A landscape with many valleys, sampled at points; each row gives a point and its height.
A ball rolls from a point to whichever of its 3 nearest points has the largest drop for the distance, and stops where none of them is lower. Distance is the straight distance between rows; heights are no part of it.
Z_909: [ -4  -1  27  18  12   1 -23  -3  -1   1 -19   4 -29 -17  15  -7   1 -20
   9  -9 -11 -19 -16 -13  -5  -5  -9 -28 -16]  (h 493)
Z_790: [-11   5  -6 -29  -5  -7   8  -7   6  -8   1  10  -5  -1   4  16   9  29
  18   3   9  13   5   6   5  -4   6 -10  -7]  (h 407)
Z_726: [ -9   7  28 -23  29  19 -18  -4  -5  -4 -21  -7  -6 -24  -1   4   3  -3
  24   8  21 -15 -18   7  -1 -11  12 -10   6]  (h 330)
Z_429: [ 14 -11 -21 -28  24   6   8  13 -22   7 -13  -2   6 -23   0 -21  -7 -45
  13   0  14  -8 -15  12 -15  25  22  10   8]  (h 314)
Z_860: [ -2 -15  -1  20 -11  -6   9   3   8  10  -3   2   4  16   1  -2  19  50
  -9  -8  -6  -2 -10  13   7   0  -4 -34   9]  (h 100)
Z_624: [  1  -7  16 -30  -1   7  -5 -11   6 -14  -9  -7 -15  -9 -11  -3  18  14
  17   1  14   8  13   3  10 -10  -6  -5   7]  (h 521)
Z_374: [  0   0 -41   9  -7 -19 -16  -5 -15  -1  15   5  -4   5 -18 -15  22  -8
 -20 -16 -18 -14 -30  -1   2   9   6 -45 -11]  (h 325)
Z_347: [  0  -5 -21   9 -14  -4  14 -12  26  18   2  -4  -3  25   5   0   3  41
   3 -12   3   8  17  13  -2  16  -7 -10   8]  (h 212)
Z_828: [-11  -8 -12  13   6  -3   5   8   0  15  17  -5  29  -2 -10 -12 -16  17
 -20   6  -8   4  23   8 -10 -11  14  44 -17]  (h 261)
Z_438: [  6   4 -25 -27   8 -23   0 -17   9  -6   0  -2  13  -7   0   8   5  20
  15   7  -3   1  -5   2   5  10   6 -25 -14]  (h 231)
Z_201: [  5  15  20   3 -21  31   9   4 -15  -6   4   0  -1  32 -11   3  -8  -4
   2  -5  12   1  10 -15  23   6 -10  30  13]  (h 223)
Z_77: [ 12  28   9   5 -13   1  -1   2  -4   1   5  -7   8  15  -7  15 -16  -9
 -10  21   0   9  22 -14   7  -4  -2  37  18]  (h 194)
Z_705: [-12   9  -7 -13   5  20 -31   3  -1   3 -19  18  -4 -24  -5 -11  -1 -40
 -17  -2  -7  -6 -18   2 -14  27  15 -31   6]  (h 614)
Z_855: [ -4  -9   7   3   9 -14  17  20  -2   5  -3   8   8 -14 -13   6 -37  -9
 -29  20  -6   7  26  18  -8  -9   5  43 -17]  (h 396)
Z_714: [-17  -8  34  -8   0  11   4   4   2  -8 -12  -7 -24   1   2   8  17   9
  14  -8   0   2   0  -1   5   3 -11 -15  -7]  (h 153)
Z_173: [  5   1   4 -35  -4  -6  -4 -10  11  -3  -7  -1  -8 -15  -1  11  18   4
  22   2  10  13   5  -1  10 -13   8  -1   3]  (h 498)
Z_389: [-10 -10  23   0  -5  14  20  14  -5 -12 -10   4 -16  11   4  13  13  14
  10 -11   1  10  12 -16   8   6 -21 -11   0]  (h 16)
Z_130: [ -7   4 -42 -30   5   3  -5   2  -9  11 -17  21   3 -15  16   4   7 -37
 -12 -16  -7  -2 -19   1 -22  39  14  -3  -1]  (h 300)
Z_17: [  0   4  42   4  10   0 -16  -6   1   1 -13  -1 -22 -15  14   5   9  -6
  14 -11  -1  -8  -8 -10  -1  -7  -9 -28  -7]  (h 345)
Z_937: [ -9  -3  21  19  -9   7  19  11  -9  -5 -13  -1 -15  14  14  16  14  14
   9 -19  -5  10  13 -20   0   8 -32 -17  -1]  (h 157)
Z_727: [-15   0   8  31 -25  24  32   7   1   4 -11   4   1  32  14  17 -21  13
  -4  -9  10  -2   0  -3   0  16 -30   1   6]  (h 592)
Z_594: [ -1  -7 -19  15   0   4   5  -2   6  20  27  -8  15  19  -1 -12 -11  27
  -4 -12   0   1  25  11  -7  -4  12  47  -3]  (h 316)
Z_978: [  4  -2  13 -29  18   7 -19  -9  -1  -7 -26 -10  -2 -20  -9  -8   9  -9
  18  13  20 -11 -17   5  -6 -16  12  -5  18]  (h 288)
Z_97: [-10 -16   8  22   0  -5 -11   8  -7 -11  12  16 -18 -11  12 -15   8 -48
   4 -25 -14   0 -25 -11   2  -2   7 -23 -14]  (h 610)
Z_269: [ 11   9   5  22  -3  -9  -4   7  -8  20  19 -17  19  15  -2  -5 -37   7
 -17   4  -6   5   5   8 -26  -4   6  46 -12]  (h 290)
Z_961: [-12   4   7  11  11  16 -25   2  -3   7  -8   7 -12 -25  15 -27  -4 -38
 -14 -16 -17 -17 -23 -11  -1   9   5 -26   1]  (h 626)
Z_798: [ -2  -4  36   3  14   3  -4   2  -1   3 -18  -2 -25  -2  12   3  19   5
  14  -9  -1  -4   5 -11  -1  -3 -19 -20  -5]  (h 239)
Z_536: [ 21   4 -10  13 -11 -13  -1   5   7  22  41 -23   0  40  -3 -10 -12   3
  -8 -14  14  -5  -1  18 -25   8   3  47   0]  (h 321)
Z_461: [-12   4  25 -27  -3  -1  -6  -9  -5  -8  -8  -2 -14 -19  -7  -2   4  -7
   7   4  -2  -6 -17  -1   1   4   2 -20  -4]  (h 179)
Z_794: [-14   0  29 -20  -5  -4  -1   2  -4 -11 -12   3 -22  -9   1   8  18  14
   6  -4  -4   3  -3  -2   9   4   1 -22   1]  (h 210)
Z_62: [ -5  -2  37  -3  18  22 -10  -3  -9  -5 -20 -10 -23 -14   6   6  22  10
  18  -8   7 -10   9 -13  -3  -5 -18 -13 -12]  (h 326)
Z_357: [ -6 -22  -2  43   2 -16   5   1 -17 -10  18   4   5   4  -1  -8   7   2
  -6 -20  -8  -1 -28  -1  10 -11  -1 -42 -12]  (h 267)
Z_236: [ 12  -8 -27 -10  12  -8   9  -7  25  -7  14  -5  20   4  -3  -1   5  26
  18  -5   0   1  23   5   5 -10  12  12 -17]  (h 294)
Z_141: [ 18  12   8   3  -7   5  -9   4  15   6  -3  -7   7  -7  -7   6  -3 -19
 -19  21  -8   9  36  -4  -6   1 -10  42  12]  (h 292)
Z_699: [ 12  -2 -25 -24  11 -25  -4 -17  10  -5   7  -9  18  -7   2   3   5  30
  16   1   0   0  -2   1   6   4  10  -6 -24]  (h 196)
Z_992: [ 30 -28  -1 -30  10 -18   7  13   3  -9   3  12  20 -36   7 -11  15  -2
   0  10   4  -4  12  12   1 -14  12  36  -5]  (h 219)
Z_632: [  5 -19 -20 -11  11  -8   1  -1  12  -3   8   0  32 -12  -2  -9  -3  22
   2   7  -2   5  23   2   7 -17  16  34 -24]  (h 352)
Z_561: [ 19 -24  -7 -39   5 -10  10  -2   4 -13   6   7  26 -29   3   0  11  -9
  17   2  13  -1  -2   0  -3  -9  22  19 -16]  (h 134)
Z_595: [ 13  31  22   6 -28  21  -1  13  -6  -7  10 -13   5  31  -3   2 -19 -10
 -13  14  11   9   0 -14   6   6   5  33  14]  (h 253)
Z_757: [  2  23 -20  12 -12  12   7 -11  12  15  21 -18   9  34  -5   9 -16   7
  -3   0   8  -3  11   5  -5  -6  -2  29  14]  (h 151)
Z_393: [ -5  -7 -16  10   9  -6   6  -5   5   8  20   0  25   2  -2  -2 -22  14
 -10  -2  -8   9  25  -3  -7 -15  10  43 -13]  (h 227)
Z_612: [ 19  -2  23   5   7  -5   6  10  11   2 -13 -20   0 -13 -12  14 -24 -25
 -17  21  -3   6  37  10 -17  14 -10  43 -12]  (h 390)
Z_243: [-12   0  31 -13  28  21 -22 -10  -2   5 -24  -5 -10 -20   9  -5   0  -8
  13  -4   7 -12 -18   3   0 -10   4 -26  -8]  (h 397)
Z_228: [ -3 -14  24  20  -4 -13  22  12  -5 -10  -9   1 -10   8  20  18  16  17
   0 -16 -15   5  -7  -8   7  -9 -11 -33   3]  (h 449)
Z_94: [-18  -9   5  21 -17   8  24   8  -1   8  -9  10  -1  18   5  10   8  38
   1  -8  -1   6  -1   1   5  -3 -21 -15   1]  (h 276)
Z_126: [ -4  -7  -2  54  -2 -18  11   9  -2 -30  21  11 -15  -5  -2  -7   5 -29
  28   4   1  21 -26   1   1  -6   1 -34   8]  (h 108)
Z_815: [-18   3  30  -6  30  21 -13  -8  -2   3 -17   6  -8 -30  14   5 -22 -26
  16   5  -3 -22 -26 -11  -6  -7   8 -20  -4]  (h 508)
Z_279: [ -8 -13  -3   9  -6 -25   0  -2 -14 -15   2   8  -8   3  -5   0   7  15
  -8  -9 -14  -8 -24   0   8  -9   2 -46 -10]  (h 394)
Z_669: [-13  10 -48 -29  -6  -8 -17  -3 -10   6  -1  24  -3 -11   8   4  13 -33
 -13  -3 -15  -4 -33  -5 -16  23  13 -15  -7]  (h 204)
Z_609: [ -2   4 -40   0  -8 -18 -17 -11  -8   3  17   8  -8   3  -9  -2  10  -6
 -13  -2 -19 -12 -30   1   5   9   5 -37  -4]  (h 263)
Z_113: [ -5 -14  14  13  -1 -22   7   7 -14 -13  13   3  -8   3   7   4   8   3
  -2 -16 -18   2 -27   0  18 -15   1 -37  -9]  (h 387)
Z_606: [ -2 -16  -8  20 -11 -18   2  -6  -3   3   6  -1   2  11  -7 -14  19  43
 -18 -15 -13  -4 -12   7   6   2   9 -45   9]  (h 370)
Z_35: [ 21  25 -10  18  -9  -6  -1  -2   4  14  21 -22  18  36   0   7 -21   6
  -6  13   3   1   0  -1 -22  -2   2  44   8]  (h 222)
Z_470: [  5 -24   9 -10  10 -11  27  25   8   9 -17  21   3 -15 -14   3 -26 -12
 -36  31  -9   4  31  33  -2  -6  -5  39 -12]  (h 441)
Z_493: [-10   1  18 -33  13  18 -19 -15   2  -8 -20  -5 -13 -20  -8  -9  21   1
  18   2  28 -12  -1  12   4 -13   4  -9   9]  (h 323)
Z_693: [-16  -6   6  16 -16  14  29   8  -4   8   1   0  -1  28   2  16 -13  16
  -1 -11   9   3  13 -15   4   9 -25  -5   6]  (h 482)
Z_875: [ 14 -16 -15 -45   5 -10  -1  -5   0   5 -12   1  15 -36   4  -8  -1 -39
  20   9  10 -11 -15  -4 -10  22  20  -4   0]  (h 463)
Z_763: [  7   2 -14  19   2  -9   4  -1  -2  17  17 -10  26  14  -1  -6 -29   8
 -13   8  -8   1  14  -3  -9  -6   3  49  -6]  (h 260)
Z_858: [ -8   6  10 -16  -5  -7   7   3   0  -5  -2   6  -9   4  -5   8  10  31
  -1   3  -7  15  -6  -1   7  -5  -9 -28  -4]  (h 286)
Z_441: [ -6   3 -26   2   0   1   6 -12  16  13   5   2  -2  21  -4   5   9  41
  12  -7   1   7  17   7  11  -1  -3 -11   8]  (h 245)
Z_309: [ -1   0  -3  22  -6 -15   2   7  -6  20   3  -1  26   0 -18 -11 -28  18
 -32   9  -9   3  15  26 -19  -6  10  39 -12]  (h 298)
Z_190: [ -7  13   9  15 -27  31  25  15 -11   0  -6  -9  -5  37  -5   9 -21   6
  -2  -7  16  -2   9 -21  10  14 -14  10   9]  (h 87)
Z_640: [  9 -11  10   3   9  -8  18  12  11   0  -5   4   3 -18   1  10 -18 -16
 -21  19  -8  11  35   5 -10  -4 -11  40  -9]  (h 455)
Z_408: [  1  17  -7  33 -24  20  12  -4   5  11   2 -11   9  46 -10   1 -23   5
   0   7  20 -14 -19  12   2   8 -17  13  10]  (h 312)
Z_132: [-12   6 -12   6 -10  21  18  -2   9  10   3  -2  -3  38 -11   7  -7  35
   4  -3   9   4  16   3   0   2 -13   3   7]  (h 315)
Z_298: [ -1   8 -35 -23  10   4   0   3  -3  11 -15  12  -1 -25   1  -4   3 -51
  -2  -6   1  -1  -9   7 -25  41  15 -13   7]  (h 386)
Z_625: [ 19 -24  -8 -29   8 -10   6  11   1 -13   0  11  28 -25   2  -4  11  -2
   2   7  10   7   8  14   4 -18  10  32 -14]  (h 189)
Z_585: [ -4  -1 -20 -11  -2  -4   7 -17  19   7  18  -1  -2   6  -4   6  -2  35
  14   1   6  12  14  -2   8  -4   5   3   3]  (h 193)
Z_897: [ 17  24  16   3 -25  26   3   2 -10   0   1 -16   1  22 -12   3  -9  -6
 -14  14   4  10  19 -14  14  -3  -5  35  26]  (h 165)
Z_2: [  1   9 -15  -5  -4   9   7  -7   4  -2  18  -2   5   9  -7  17 -10   2
   0   9   2  14  30  -9  10 -22  -6  35   8]  (h 111)
Z_811: [ 13 -23  -3 -10  12 -10   5  10  13  -6   1   1  16 -21  15   4   0  -5
  -8   7  -3   5  33   0  -5 -12  -2  44  -3]  (h 388)
Z_508: [ 11   6 -14  16  -4  -9  -7  -2   6  24  29 -22  16  25  -1 -13 -22   7
  -6 -10  -3   3  12   4  -9   0   6  42   2]  (h 289)
Z_859: [ -8  -3  28   4   8 -12 -13   2  -8  -4   0   3 -26  -7  15 -13   8 -26
  -4 -23 -16  -9 -23  -7  -3   0  -7 -35  -6]  (h 581)
Z_282: [ -6 -19   4  42 -12   0  26  15   0   4 -15   9   9  23  19  17   8  26
  -5 -22 -10  -5  -1  -8  -3  -4 -22 -25   1]  (h 418)
Z_406: [ 18  14   2  20   2 -13  -4  -1  -7  20  15 -19  18   7   6  16 -35   5
 -17  12 -10  -2   2  -1 -20  -2  12  43 -12]  (h 324)
Z_744: [  4  18  13   0   0  23 -12  -9 -10  -3 -14 -17   6   0 -13  -1   7  -7
 -16  22   7  -9  28  -3   7 -16 -25  34  19]  (h 76)
Z_893: [ -5 -17  14  27  -3  -7  19   3  -7  -6  -1   8   3  11  19   6  16  30
  -4 -13 -10   2 -19  -6   6 -13 -13 -33   7]  (h 389)
Z_241: [ -8  -2  27 -14  15   9 -24  -7  -6  -4 -10   0 -13 -16   9  -6  -1 -11
  13  -6  -1 -17 -16  -4  -8   3  -1 -28  -3]  (h 306)
Z_170: [ 13   7 -26 -35  25   8  -3   2  -6   3 -20  -3   7 -19  -3 -15 -10 -35
  11   9  16 -11 -12   9 -13  25  15  -7  10]  (h 99)
Z_195: [ -6 -21 -14  36   6  -7  -1   6 -14 -18  28  12  -7   6  -3 -10   5 -19
   0 -19  -4  -5 -42  -6  10  -7  11 -37 -20]  (h 97)
Z_203: [  6  -6  27  26   4 -19   1   6 -10  -7   1   0 -23  -4  19   5  19  -5
   6 -21 -15   2  -6 -12   1 -11 -14 -33   2]  (h 495)
Z_600: [ -3   7  -8 -44  -8 -11  -6  -8  -2  -7  -6   7  -9 -19  -1  -1   7 -22
   8  12  -7  -2 -17   3  -2  19  16 -23  -1]  (h 218)
Z_688: [  2   6  -1  -7 -16  15  -4   1  -2 -10   8  -1  -2  10 -18   2  -2   3
  -6   7   8  14  30 -11  11 -14 -19  37  23]  (h 53)
Z_638: [ -2   4  12 -42  10  -3 -26 -10   8  -7 -15  -3  -8 -27  -7  -5   7 -10
  15   8   9  -6  -9   9   1  11  11 -20   9]  (h 232)
Z_99: [ 13  29  25   6 -25  18 -12   9  -5  -4  -5 -28   4   9 -13  -6  -3  -9
 -26  26   6  -3  21  -4   8   1  -5  43  14]  (h 81)
Z_854: [-12   5  15  -6  -6  24  15   4  -5 -13   0   1  -7  16 -15  10   1  14
   8  -1  -1  17  22 -15  14  -1 -17   9   6]  (h 88)
Z_526: [ 28 -31 -10 -35  15 -12  10  15 -11   3  -8  -3  24 -33  -1 -16   4 -24
   7   7  11  -9 -14  10  -2   6  21  21  -4]  (h 195)
Z_677: [  8  10   0   5  -7  -7  -4   1   7   5  10  -3  12   4   1  15 -23 -13
 -12  21  -2  19  32  -5   1 -10   0  49  -4]  (h 246)
Z_618: [ -2   2  24 -12  12  35 -12  -2 -11 -13 -24  -4   5 -10 -11   8  17  13
   7  11  11 -10  20 -15   0 -29 -21  21   5]  (h 167)
Z_144: [ 10  -3 -25  -1  -2 -21  -6  -6  19  13  -2  -3   0   7   3  -4  20  39
   0  -3  -9   3   6   5   8  19   5 -31  -6]  (h 285)
Z_725: [ -9  -7  28   5  -3 -16   5  12 -11  -6 -11   5 -16   1   7   6  18  18
   0 -15 -19   7 -10  -9  12  -2 -12 -24  -8]  (h 494)
Z_546: [-11   4   9 -29 -12 -10 -16  -1  -3  -7  -4  14 -15 -19  -1  -6  11 -24
  -3   4 -15  -5 -20   3   0  20  13 -26  -2]  (h 119)
Z_915: [ -1   7  18   4 -12  32   7   7  -8 -10  -5 -11   4  21 -14  -3   1   2
  -4  -9  15   0  28 -17   5  -3 -23  27  14]  (h 133)
Z_364: [  0  15 -16  13 -15  14   6 -14  16  21   8 -11   0  42  -6  -8 -14  23
   0  -4  14   0  10  13  -3  13  -2  20   9]  (h 211)
Z_791: [-13  -2   5  -3 -11  -9  -9   9 -11  -4   7  15 -13 -10   0  -7   7 -20
 -15  -6 -16  -6 -35  -7   4  10  11 -34 -11]  (h 42)
Z_284: [  6  35   0  18 -18   6   3   3  -2   6   8 -11   9  35  -7   4 -22   5
  -5  18   9   9  -5  -4   5  -5   1  34  11]  (h 287)
Z_341: [  8 -10  13  48   1 -26   0   6  -6 -18  19   2 -15  -2   7 -11  12 -33
  14  -9  -3  17 -17  -5   3 -10  -4 -25   6]  (h 62)
Z_852: [  3  -7 -14  -1   5  -9  12   3   9   1  14  -4  17  -3   1   4  -6  11
   1   9  -5  21  30  -4   1 -16   0  41   1]  (h 272)
Z_452: [ -2   0 -30   5  -4   8   6 -10  17  16  18 -10  -1  22  -4   2 -11  26
  14  -2   4   3  24  -1  -4  -1   0  14  11]  (h 140)
Z_920: [ 24 -15  -3 -25  21 -16  -3   7  16  -5  -8   4   6 -29  12  -9  14 -11
   9  11   9   1  15   9  -1 -15  10  31   8]  (h 291)
Z_713: [-11  -4  -4   3  -8  -1  10  -5  -2   0 -10   8  -6  17  -2   9  20  42
  -1   3 -10   4  -1   8  17   0   1 -36  -2]  (h 340)
Z_305: [ -6   5  23  -6  -3  33  -8  -1 -15  -8  -7 -17  -2   9 -16  -2   2  11
  -5   2  12  -3  26 -14  12 -11 -26  27   5]  (h 79)
Z_560: [ 13 -10   7   0  11  -3   7   9  16   0 -14   0   2 -23   0  -1  -9 -11
 -19  28  -1   4  48   3 -10  -5 -21  52  -3]  (h 475)
Z_885: [-14   3  29 -20  24  16 -25 -13   4  -1 -24 -10 -13 -20  -1  -9  -2  -6
  14   4   4 -19 -25   3  -4  -2  11 -22  -3]  (h 392)
Z_783: [-11   0  15   2   5   3 -18   5  -3   2  -5   7 -21 -15  15 -20   3 -33
  -9 -13 -17 -12 -32  -7 -11   4   9 -24  -2]  (h 604)
Z_72: [ -9   3   7 -23  -2  -2   2  -4  11  -9   4   5  -8   7  -6  15  13  20
  15   8   1  19  12   1  18  -9  -4  -9   7]  (h 349)
Z_443: [-17   8  13 -10  22  25 -18  -6  -4   5 -18   6  -5 -29   8 -20  -8 -25
  -2  -5   4 -21 -27   1  -6  10  11 -26   0]  (h 440)
Z_334: [ -2  -8   3  17  -9 -14   6   5  -7  -5  -1   7  -7   7   4  -1  21  37
  -7  -4 -10   0 -14  -2  17  -5   1 -36   5]  (h 293)
Z_998: [ -9  -9  -9  48   4 -18  11   9  -6 -23  29  11  -5  -5   6  -4  -1 -30
  13 -12   5  11 -27  -5  12  -3   1 -36 -11]  (h 180)
Z_504: [  1  -2 -18  14  -7  -2  10  -2  22  21  32 -17   3  32   4 -19 -11  18
   0 -21  10   4  18  15 -14  22   1  29  10]  (h 266)
Z_857: [-13  -4 -29  -6  -2 -15 -21  -3 -18  -8   7  24  -8  -4 -14  -2  15 -21
 -14  -5 -21  -1 -43  -3  -1   6  15 -29  -9]  (h 182)
Z_935: [  5 -15   4  47  -2 -31   7  13 -13 -17  19   5 -10  -1  16   6   6 -23
   9 -12  -6  10 -26 -11  10 -17  -7 -41   1]  (h 113)
Z_581: [  8  26  21   6 -21  27 -10   0 -11  -4  -2 -16   8   7 -13  -7   2  -3
 -19  12   8   3  25  -8  15  -4 -20  28  15]  (h 127)
Z_990: [  4   0  -3 -16   0  -7   2 -11   8  -6   3  -2  -4  -1 -10   5  10   1
   2   1   9  19  31   1   8 -16  -2  34  17]  (h 80)
Z_760: [ -8   4 -20  -9  -6  -8   5 -15  12   6   3   4  -3  16  -2   9  12  41
  15   0  -4   6  10   5   7   5   4 -24   0]  (h 279)
Z_681: [  9   5   5  33  17  -2 -21   3   1  -1  10   9 -23 -15  20 -22  -2 -41
   1  -8 -16 -12 -13 -17   2 -12  -4 -28   4]  (h 717)
Z_730: [ -3  -5   0  17   2  -8  10  14   1  10   1   1  21 -14 -21  -9 -30  14
 -34  18 -14   6  21  24 -10  -6  15  33 -19]  (h 322)
Z_87: [ -1   8  -1 -23  20  17 -20  -3  -1   5 -24   8   3 -25  -7 -12 -14 -21
   3   7  12 -22 -21  10  -9   8  17 -22  10]  (h 544)
Z_940: [-20  17  -1  -6  28  33 -16   4  -7   7 -19  14  -4 -33   2 -15 -19 -33
 -14  10  -4 -14 -24   3 -15  22  19 -27   4]  (h 545)
Z_656: [  1 -15   9  51 -14  -9  19  14  -9  -6  -3  17   9  15  21  26  15   3
   4 -12  -3  18  -1 -13 -12 -15 -28 -21  20]  (h 489)
Z_954: [  2  -1  18 -13  20  16 -20  -8  -2  -6 -19  -4   2 -18  -8   5  22   1
   6  13  10  -7   7  -4   0 -32 -11  16  23]  (h 220)
Z_7: [ 14 -14 -22  -6  -7 -25  -5 -11  16  11  -2  -7  -1  10  11  -6  14  36
   2  -7  -6  -3  -2  10  10  23   9 -24  -5]  (h 228)
Z_129: [  8  15 -13  24 -26   7   9  -1  11  10   5 -27  -4  46 -11  -4  -7   9
   2  -4  25 -10 -11  16 -14  17 -10  17  14]  (h 262)
Z_293: [-12  -4  28 -19   7  29  -5  -6  -2  -8  -8  -2 -16  -6  -8   2  26  14
  16  -6  13   0  17  -4  14  -2 -15   0   8]  (h 539)
Z_118: [-10   8 -14  -4  -5  15  15  -7   9  -3  16  -3  -9  17  -7  11   3  26
  12  -1   0  19  20   5  12  -5  -4   2   9]  (h 265)
Z_498: [ -5   2 -22  10   4  -1   8  -9   8  10  18   2  12  11  -3  10 -21   7
  -5  -2  -1   8  27   2  -6 -14   1  34   4]  (h 183)
Z_415: [ -4  10   6  12 -22  27  29   7  -9   0   7  -6   0  37  -6   7 -19  12
   1   1  11   3   3  -6  13   2 -11  14  14]  (h 327)
Z_772: [ -3  -1   8  11   3 -12   9  12   1  15  -4   0  13  -9 -22  13 -41  -2
 -27  15  -8  12  19  15 -15  -8   6  49 -24]  (h 361)
Z_95: [ 29 -10   0 -29  14  -8 -11  -2   5  -3  -6   1   8 -36   7 -16   9 -25
  19   5  22 -11  -2  13   1 -10  21   3   9]  (h 430)
Z_523: [ -3  14 -11   3  -7  11  12 -14   6   8  15  -5   7  25  -7   9 -10  19
   4   5   6  13  26  -4   4 -16  -7  25  13]  (h 70)
Z_254: [ -7  10 -29 -32  -1 -15  -4 -11  -3   0   2  14   1 -11   7   6   5 -16
   9   9  -7  -3 -19  -4   2  19  12 -25 -13]  (h 75)
Z_355: [-14  -3  -3  17 -13   5  10   7  15  12  -7   0  -5  26   1  -1  20  44
  -9 -14  -5  -7   2  12   0  10 -20 -24   9]  (h 48)
Z_444: [ 22  -1 -13 -42  12  -3 -14   3  -2  -2 -18  -4  12 -29  10  -5   4 -34
  21   4  20 -11 -11   5  -7  14  19  -5   8]  (h 376)
Z_369: [ 24  27  -1  23 -16   9  -6  -1   4   6  16 -13  12  43  -1   4 -15  13
   0   9  19 -11 -12  11 -15  -2  -1  25  13]  (h 284)
Z_332: [-21   1 -15 -14  -7  -5 -15   2 -16  -6   5  26 -13  -9  -3   1  11 -33
 -20 -12 -12   4 -31  -1  -7  14  15 -23  -6]  (h 114)
Z_556: [ -2 -18  -8 -10  15  -9   7   8   1 -11   3   8  18 -20   1   2  -5   3
 -16  11  -1   8  25   8   0 -19  10  43 -17]  (h 283)
Z_275: [ 30  24  21  15  -4  -1   3   8   5   0 -17 -19   3  -5  -8   9 -17 -23
 -14  37   3   8  38   4 -14  12 -12  40  -4]  (h 329)
Z_779: [  3  -8 -25  -6   9   0  10 -10  24  10  17  -9   8  17   5  -8  -5  33
   9 -15   1   9  27   1   4   4   8  16 -17]  (h 247)
Z_960: [-11  -2  33 -17   4   4  -8  -6   1  -5  -6  -5 -17 -14   7  -2  15   1
  18  -5   3 -10 -11  -1   7   2  -7 -23 -10]  (h 217)
Z_342: [ 10  -4 -23   8  -5 -26 -12  -9 -10  -2   8   1  -6   4  -7  -4  18  20
 -20  -1 -11  -7 -23   1   7   0  10 -48  -3]  (h 358)
Z_448: [ -4   2  37  24   6 -14 -14  10   0  -2  -6  -2 -29  -8  17  -5  18 -19
   9 -11 -15 -12 -12  -7  -1  -2 -11 -27  -3]  (h 538)
Z_128: [-15  20   6  19  22  32 -13  -2  -3   8 -17  31  -5 -32  33  -7 -17 -40
 -14  -4 -12  -4 -18 -26  -3  -4  13 -26  -4]  (h 758)
Z_175: [  9  -6 -24 -18   5 -24  -1 -15  10   5   1 -13  15  -3   3  -6  11  31
  10  -1  -7  -4  -2  -2   7  21   8 -19 -21]  (h 84)
Z_318: [  3  -7  -7 -27   8  -7   0 -15  10  -9   2   3   2  -8   5  12  14  11
  19   8   3  17  16  -3   4 -13   7   9   4]  (h 438)
Z_92: [  1   7  10  32 -33  24  19  10   5  -7  -4  -5  16  50  11  21 -33  -1
   8  -9  22 -24 -31   1   2  10 -16   7  -3]  (h 408)
Z_862: [ -1 -15 -13   2   5  -6   7   3   2   1  11   3  26 -10  -1   4 -22   7
 -20   7  -4   2  29   7  -7 -22   4  44 -12]  (h 277)
Z_291: [ -9 -10 -27  27  -4  -6  -9   2 -10 -17  22   3  -7   2 -23 -15  12  -5
  -5 -21  -4 -15 -37   3   8   2  12 -46  -9]  (h 281)
Z_120: [ -3  13  15  21  18  12 -25  -3   0  10 -12  12 -17 -19  24 -18  -4 -34
   4  -8 -14  -9 -21  -6  -3  -4  -1 -26  -1]  (h 639)
Z_91: [ -6  10 -54 -11  -2  -7 -24  -4 -15   8   9  19  -5  -5  -1   2  17 -25
 -16  -7 -21 -10 -29   4  -9  13  11 -23  -9]  (h 242)
Z_833: [  4   8  -8 -36   3  -3  -6 -11  -3   3 -17   7  -6 -26  -4  -6   1 -30
   8   2  13  -6 -14   6 -13  29  16 -23  13]  (h 375)
Z_271: [ -1  10   4 -13  -2  14  -6 -10   2 -10  -3  -6  -4  -3 -17  -1   2  -2
   1  13  11   5  36  -4   5 -15 -16  38  26]  (h 32)
Z_667: [ 13 -14   3  60  -6 -24  15   5  -9 -14  15   0  -4   2  10  16  11 -11
  17  -5   6  24 -14 -10   1 -10  -5 -35   7]  (h 150)
Z_140: [ -3   5 -20 -41  -8 -12  -5  -3  -1  -6  -6   6   1 -20   8   4   2 -39
  17   3   0  -5 -23   0  -4  30  12 -13  -3]  (h 299)
Z_398: [-12   5   2  20 -16  29  30   6   3  14  -7  -1   5  40  -4   1 -20  26
   2   3  16  -4   0   7   4   7 -22  -2   8]  (h 456)
Z_319: [ -5   7 -10 -15  -6 -30  -6 -12  -6  -8  -1  14  -1  -2   1   4  14  17
  -1   2 -21   1 -24   1   8   6  12 -35  -7]  (h 391)
Z_582: [  9  -9 -23 -43  11 -18   4  -9  -3 -10   5   5  28 -15   6   6   1 -11
  22   4   8   0 -16  -2   4   9  13   6 -29]  (h 26)

For each start below, name the point where the ball stops.
Z_203 -> Z_355
Z_624 -> Z_714
Z_954 -> Z_271
Z_408 -> Z_523

Call two points neighbours if one is among the 3 nearest of the other. Go from one point of each pair to the other, from neighbour to neighbour, staying as low as possible. Name the highest point that can't be avoided.
Z_341 / Z_254 -> Z_374
Z_791 / Z_523 -> Z_794
Z_190 / Z_389 -> Z_201
Z_99 / Z_389 -> Z_915
Z_195 / Z_341 -> Z_998
Z_582 / Z_175 -> Z_699
Z_523 / Z_271 -> Z_2
Z_461 / Z_254 -> Z_669
